Points, in no order, along strands that fork and pass close to each other.
Points whose rows are less than 112 apart are linked; no others are. Some points are linked to none.
J899: [-49  49 -10  19 -21 -48 -15  -8   3 -70 -13 -42  40 -37  19  10   4  24
 -21   9 -49]
J35: [ 24  85  -9   3  -8 -20  48  47   2   6 -20 -18  -2 -35   1  -3   5  -8
  36  43 -28]
J526: [-33  -4  50  35  12 -51 -20 -52  42   2 -29  39  -8 -21  -2  29 -36   7
 -43 -47 -15]
J843: [-16 -80 -40  10  -1  61  14   5  50  36   9 -21 -17 -43  11  -1 -10 -34
  -1 -19  25]
J349: [ -3 -83  40  65   0 -17  36 -35  -1  -3 -14  48 -30  13  22  28 -17  48
 -28 -31  45]
J835: [ 16 -45 -29  27 -50  43 -13  28   9 -11  54 -23  36 -30  28  24  27   5
 -17  17  13]
J882: [-43  32  26 -43  15  -2  29   1 -23  19  16  64  -4   6  -4  23 -13   5
  14 -13  -6]
J348: [  5  -4  36 -18 -57  25 -12  -1 -15  85  40   1   8   0   3  -4 -64   6
 -26  19 -18]
J709: [ -3   7 -21  -6 -17 -19 -11 -19   5 -27  22  -9  17  39   6  53  11  11
  50  73 -23]
J344: [-20 -19 -18  46  18 -24 -30 -19  59 -46 -10 -19 -33  14  10   3 -16 -28
 -26 -39  -8]
J133: [ 19  11   8  20   4 -25 -22 -16   0 -46   1 -12  16   6  51 -20  68  54
 -25  15 -17]
J707: [ -3  18 -40 -42  15 -68 -25  23  -1  21   9  32  20  15  -7  55 -33 -12
  28 -11  39]
J777: [-13 -35  29  10 -33  25  38  47 -10  34  52  47  11 -10  46  37 -34  26
 -16  10   2]
J351: [-48  19  30 -40  30  52  26  41  -1 -14  19  10  10   1  -7 -31  66  -1
  40   1  -3]
J966: [-49  -5  63   1  25 -27 -18  -1  54  49   4  11   7  -2  42 -30  36  29
 -12  -5 -22]
J465: [ 43 -25  -5  30 -29 -38 -17 -12  -9 -56  -3 -35  31 -12  38  -6  26  48
 -42  29 -14]
J309: [ 14 -25  -3 -43 -12  -1   2  67 -48  77  33  33 -17  -7  16 -39 -58  29
 -12 -35  37]
J812: [ -5 -33 -18  21 -15 -34 -33 -21  12 -61 -41  11   7 -65 -21  35 -54  26
 -57 -40 -16]
J815: [-15  76  -7 -13   9  23  55  19 -37 -54 -14 -13  15   0 -25 -18  52 -27
  19  -3   0]
J130: [ 25 -29 -10 -14  14 -17  26  58 -15  51   5  57  -9  -8   4  19 -60   6
  -1 -51  54]
J783: [ 75  21 -43  19 -15  -6  10 -13 -50 -78 -21 -17 -13  -1   4   8  18  16
  -9  33   0]
J581: [ 22 -35 -28   2 -12  27 -27 -24  51  42 -10 -41   3  -2 -10  38  -1 -29
  35  45 -14]
J83: [ 23  57 -45   7 -13 -12  15  17   9 -31 -29 -26   7 -31   2  15   7 -31
  22  29 -16]
J289: [ 37  16 -13  38  -3  -6 -14 -50  43  12 -27 -46 -14  15 -16  45 -19 -25
  29  51 -22]
J238: [ 33 -12  45  18  27 -16  24 -13  25 -28 -27 -23 -23  47 -32  -9  70  29
   8  -8 -19]
J814: [-21 -28 -41  30  -7 -10 -32 -33  51 -57 -38 -19  -6 -42 -13  18 -24 -21
 -34 -36 -10]
J261: [-50  13  16 -52  -1  26   5 -12 -27  44  15  42 -14   4   3 -11 -39  -1
  24  17 -13]
J878: [ 17   5 -10   6  34   9   1 -71 -30 -54 -28  12  12  13 -79   1  30 -26
  -2 -18  14]
J45: [  3  26  -1 -11 -45  28 -31  21 -26  47  19 -11   7  13  20 -25 -44 -10
  42  78 -16]
J504: [ -6 -67  44 -19  17  50   7  -3  27  60  -7  28 -38   7  11 -27 -11  13
   9  -9  -9]
J598: [-30 -36 -60 -18   3  41   6   1  29   4 -21   9 -16 -38   1  22 -11 -46
  26 -14   3]
J173: [-12  33 -23 -45  42 -35  -2   0 -11  10  -2  25  21  30 -63  44 -12 -29
  40 -20  28]
J743: [ -6 -72  -3  42 -37  13   8  31  51  12  66 -23  27 -14  44  16  28  18
 -32   7  35]
J306: [-58 -40  -2   0  44 -42   8 -60  -5 -54   6 -24  42   9 -48 -17  27   5
 -38 -75  13]
J54: [-37 -78 -21  51 -11  59  55  -6  33  52  12 -24 -25 -41  47 -15 -25 -23
  -4 -23  54]
J884: [-12 -18  49  16 -17  51 -21  50   0   0  19   0 -16   7  76 -33  28  18
 -21  27 -16]
J186: [  6  -4  40 -25 -29  48  -9  71  -7  23  14  31  -1 -28  46 -29  11  22
   5  21 -21]
J666: [-19  27  -2 -26   8   1  -8 -17 -24 -37   6  16  38  -7  26  -9  75  43
  12  36   4]
J647: [-26   5 -66 -41  19  42  -9   5   4  23  -3  23  -6 -53  11 -18 -33 -49
  23   5  15]
J156: [ 34  22 -30 -50  42  13 -20  15 -49 -28  11  52  -4  18   5  -6  22   8
   9  -5  26]
J984: [ 12  82  -8 -45  42 -33  -2  68 -31   1   4 -13   5  28  -7 -16  26  -3
  39 -12  27]
J418: [-10 -86  22  33  19 -24  22  -4  35   3  11  36 -16   1  54  -5  14  34
 -33 -49  25]
J352: [-11 -60   9  52 -31  39  84 -23  20  41  -5   4  -3 -19  49   5 -36   5
  -1 -31  58]
J557: [ 63  35  39   2   0 -20 -26  28 -25  23 -15  47 -19  31  -9  37 -48  -9
  -6  -1 -14]
J382: [  9 -18  56   4  40 -58 -14  -7  74  13   5 -10   0  39  27 -10  39  30
 -14 -26 -29]
J690: [-71 -15  41  17  38  -3  25 -25  12 -33  -6  19 -23  14  -3   0  22  -4
 -31 -62   5]
J556: [ 13  -7  32  24  31   6  14  17  27 -12 -12 -41 -49  42  24 -28  55  11
  13   9 -24]
J766: [ 16  53 -13 -41  27  -3  23  42 -30 -51  14  10  18  22 -24   6  43  -2
  26  -7  17]
J347: [ -7  40 -28   4 -36 -10  -4  27   3 -67 -29 -28  36 -52  21  14  26  12
   4  25 -24]
J137: [ 17  -7  -2   4   0 -22 -18 -25 -21 -88 -26   0   6 -22 -26  18  -6  38
 -35 -26 -13]
J37: [-73   0  38 -10  -1 -38   9  -5  22  17  15  32  35 -13  32  12  25  47
   9  14  -7]
J283: [-16 -45  28  38   1   5  21 -58 -10   9 -31  71 -30   0   0  25 -47  20
  -7 -21  42]
J104: [-10  -9 -20  42  45 -20 -23 -46  58 -32   1 -38 -26  39  -1 -31  25 -46
  -2 -29   7]
J565: [   3   -4   27   15    9  -40   18    9  -37 -105   -7  -86   18    0
  -49  -12   21   41  -33  -25  -27]
J608: [-34   9  13 -23  13  31  15  46  36 -36  -1 -19  10  -4  10 -25  80   9
  54  23 -11]
J189: [ -6  63   4   1  23  29  62  -9 -55  12 -11 -35   3  19 -46 -26  43 -53
  19   7  -5]
J793: [-72  38  12  22  20 -79  -4 -12  25 -47  28 -41  57  23  -4 -40  38   0
 -28 -31 -28]
J681: [  1  14  -7   2 -27  26 -32 -27 -40  32  16   4 -18  34  25  26 -41 -19
  11  61 -14]
J43: [ 60  47  15  12   5  -8 -18 -11   4  16 -45  26 -15   5 -46  30 -38 -11
  -1  -2 -15]
J518: [  6  30 -71 -31   0   8 -44  46  -9  40 -14 -18   5 -31  19 -19 -53 -52
  23   6  17]
J319: [ 39  46  22 -15 -13  24  12  54 -10   8 -23  -4  -7 -23  26 -37  18  18
  16  34 -20]
J719: [ 15  74  -6  -7  23  16  29 -27 -36  36 -39 -26 -50  10 -50 -31  -9 -46
  23  24 -14]
J959: [-30 -39  23  15  14   9  -1 -65 -14  -3   4  56 -32  29 -27  52 -19  -4
  15  16  15]
J69: [ 40  62  30   9  30  -3  19 -52  -9  29 -42 -18 -38  16 -54  10 -11 -29
  29  21 -17]
J36: [ -1   7   0 -31 -85   6 -27  19 -20  89  30   1   5  -8  -9 -68 -74  -5
 -21   7 -16]
J459: [ 29 -23 -37   0 -43  55   0  17  10  40  81 -30  12 -12 -21  24 -38 -29
  -1  19  55]
J304: [-32 -22  19   9  23 -38   8 -51  17 -43 -15 -40  53   9 -93  17  28 -10
 -16 -57 -15]
J369: [-23  23   8 -34  15 -18  13  28 -31  13   5  77  -3 -18  16  28 -43   7
  -2 -47  33]
J294: [ 23  -3 -39  -9 -30  35 -18  47 -37  48  62   2  14   0  10  12 -45 -24
 -11  20  36]
J176: [-24 -19  24 -12 -33 -13  21  49  18   5  38  36  42 -15  36  44  12  41
  18  31  -7]
J26: [ -6  22 -18 -26 -83  17 -28  31 -33  59  22 -20  10 -10  -1 -74 -54 -16
  33  62 -25]
J771: [ 12  12 -28 -35  22 -10  -5 -43 -14 -30 -19  23  23   1 -70  26   9  -6
  20 -23  21]
J734: [-24 -28  25 -32  36  58   7   6   8  17  -3  13 -27  -5   8 -34  39  11
  13 -17 -11]
J207: [-20  28   3   1   2 -39   4 -32  31   2  -9 -38  38  24 -22  34  44   7
  51  60 -24]
J149: [ -1  21 -24  41  35  12   2 -37  20 -41 -37 -62 -36  10 -26 -17  49 -36
   9  -8  -4]
J365: [-11 -67   9  20  -5 -15   0  -2  36   6  44  17  21 -11  72 -10  39  45
 -46  -9  28]
J926: [ 43  12 -28   9 -20 -28 -35 -16 -52 -74 -24  57   6 -17 -11  28 -37  16
 -37 -18   0]
J568: [ 37  32  15  31  15   4  -8 -77  11  40 -50 -32 -43   3 -14   3  -9 -13
  13  52 -29]
J721: [ 33  12  33  12   7 -38   8 -15 -29 -93 -45 -46   3 -13 -68  -1  16  37
 -39 -36 -32]
J911: [ 48 -27 -37  19 -54  -4 -12   0   1 -33  27 -32  47 -27  31  20  32  24
 -23  26  -2]
J683: [ -1 -11   1   8  -9   7  -6 -33 -19  -8   4  18  -5  49  11  46  -8   2
  22  51  -8]
J987: [ 19 -29  28  34   4  15 -15  49  29 -26  14 -17 -31  26  69 -28  45   3
 -23   3 -17]
J770: [-26 -19  41  22 -42  28  23  -8 -16  72  42  19  -5   0  26  31 -58   7
 -35  19  -6]
J243: [ -8  49 -13 -51  12 -14 -31  45 -30  47 -31 -16 -43  41 -33 -46 -52 -36
  36 -16 -11]
J540: [-48  34  12  16  -5 -58   3 -12  31 -44 -11 -56  41 -21 -23   7  30   5
  -9 -15 -43]
J735: [ 50   8 -14 -36  11  21 -15  62 -56   3   8  40 -29  30  28 -10  -5   8
   9   8  22]
J582: [ 44 -60 -32   5 -32  51 -11 -11  29  60  33 -25  10   1 -24  37 -24 -18
   7  34  33]
J668: [ 37 -20  53  13  28 -55   0 -16  42 -39 -11 -16  -7  41 -25   3  41  40
 -23 -41 -21]
J249: [ 35 -54   2 -29 -29  46  26  24 -21  78  30  36   5 -34  11 -44 -41  25
 -20 -24  38]
J171: [  5  21 -12  52  29  -1   6 -86 -10 -46 -41 -39  -6  16 -61 -23  44 -29
 -23 -15   8]
J232: [ 41 -44  -6  23  -8  57 -12   7  -1  -1  -2  44 -32 -22   7  11 -20 -14
 -25 -21   8]
J201: [  9 -70  -5 -41 -25  59 -11  -4  -4  71  19  32 -18 -15  -8 -56 -16  20
  -6  -8   2]
J29: [-29  16  12   2  15   2  -9 -36  28  10 -25  -2   2  -5   0  11  21 -28
   3  -5 -28]
J234: [-45  26 -15 -73  -6  -8 -24  31 -32  49  -4  20 -22  39 -13 -50 -55 -15
  30  -3 -14]
J479: [ 15  90   8 -28  27  -2  15  23 -51  25 -31 -26 -50  19 -29 -58 -32 -39
  16   6  -6]
J828: [-26  15   8  18  34 -61  -7 -44   0 -51  14 -28  37  31 -15 -47  47  -2
 -43 -44  -6]
J934: [ 42  36 -84 -16 -13  -5 -21  53   8   5 -10  -4  22 -48  18   8 -13 -41
  20  20  12]
J964: [ 31 -19 -41 -15  -8 -19 -32  29 -24  26  31  22  20  23  11  46 -38 -22
   5   9  47]

A fork is a point with three links, a tip a point with one. Leave the first point through the second and follow the links. Name the first fork or tip that comes.
J37, J966: J83
J69, J568: J137
J666, J133: J683
J934, J518: J352
J964, J294: J69
J243, J234: J608
J418, J365: J666

A fork is a point with three links. Follow the links from the first point to the second and name the forks in between, in order.
J911, J348: J683
J770, J793: J83
J130, J581: J719 J69
J771, J249: J69 J719
J735, J504: J766 J719
J568, J721: J137
J201, J984: J719 J766
J719, J814: J69

Follow the links from the first point to the second, and from the first to the third. Name the last point that the two ways share.
J352, J668, J540: J83
J884, J304, J843: J83
J261, J294, J815: J719
J149, J243, J735: J719

Name the points in between on the shortest way along the links from the first point to the second, in order.
J721, J878: J137 J812 J814 J344 J104 J149 J171
J683, J835: J959 J283 J349 J418 J365 J743
J556, J26: J238 J668 J382 J966 J37 J176 J777 J770 J348 J36
J815, J582: J189 J719 J69 J568 J289 J581
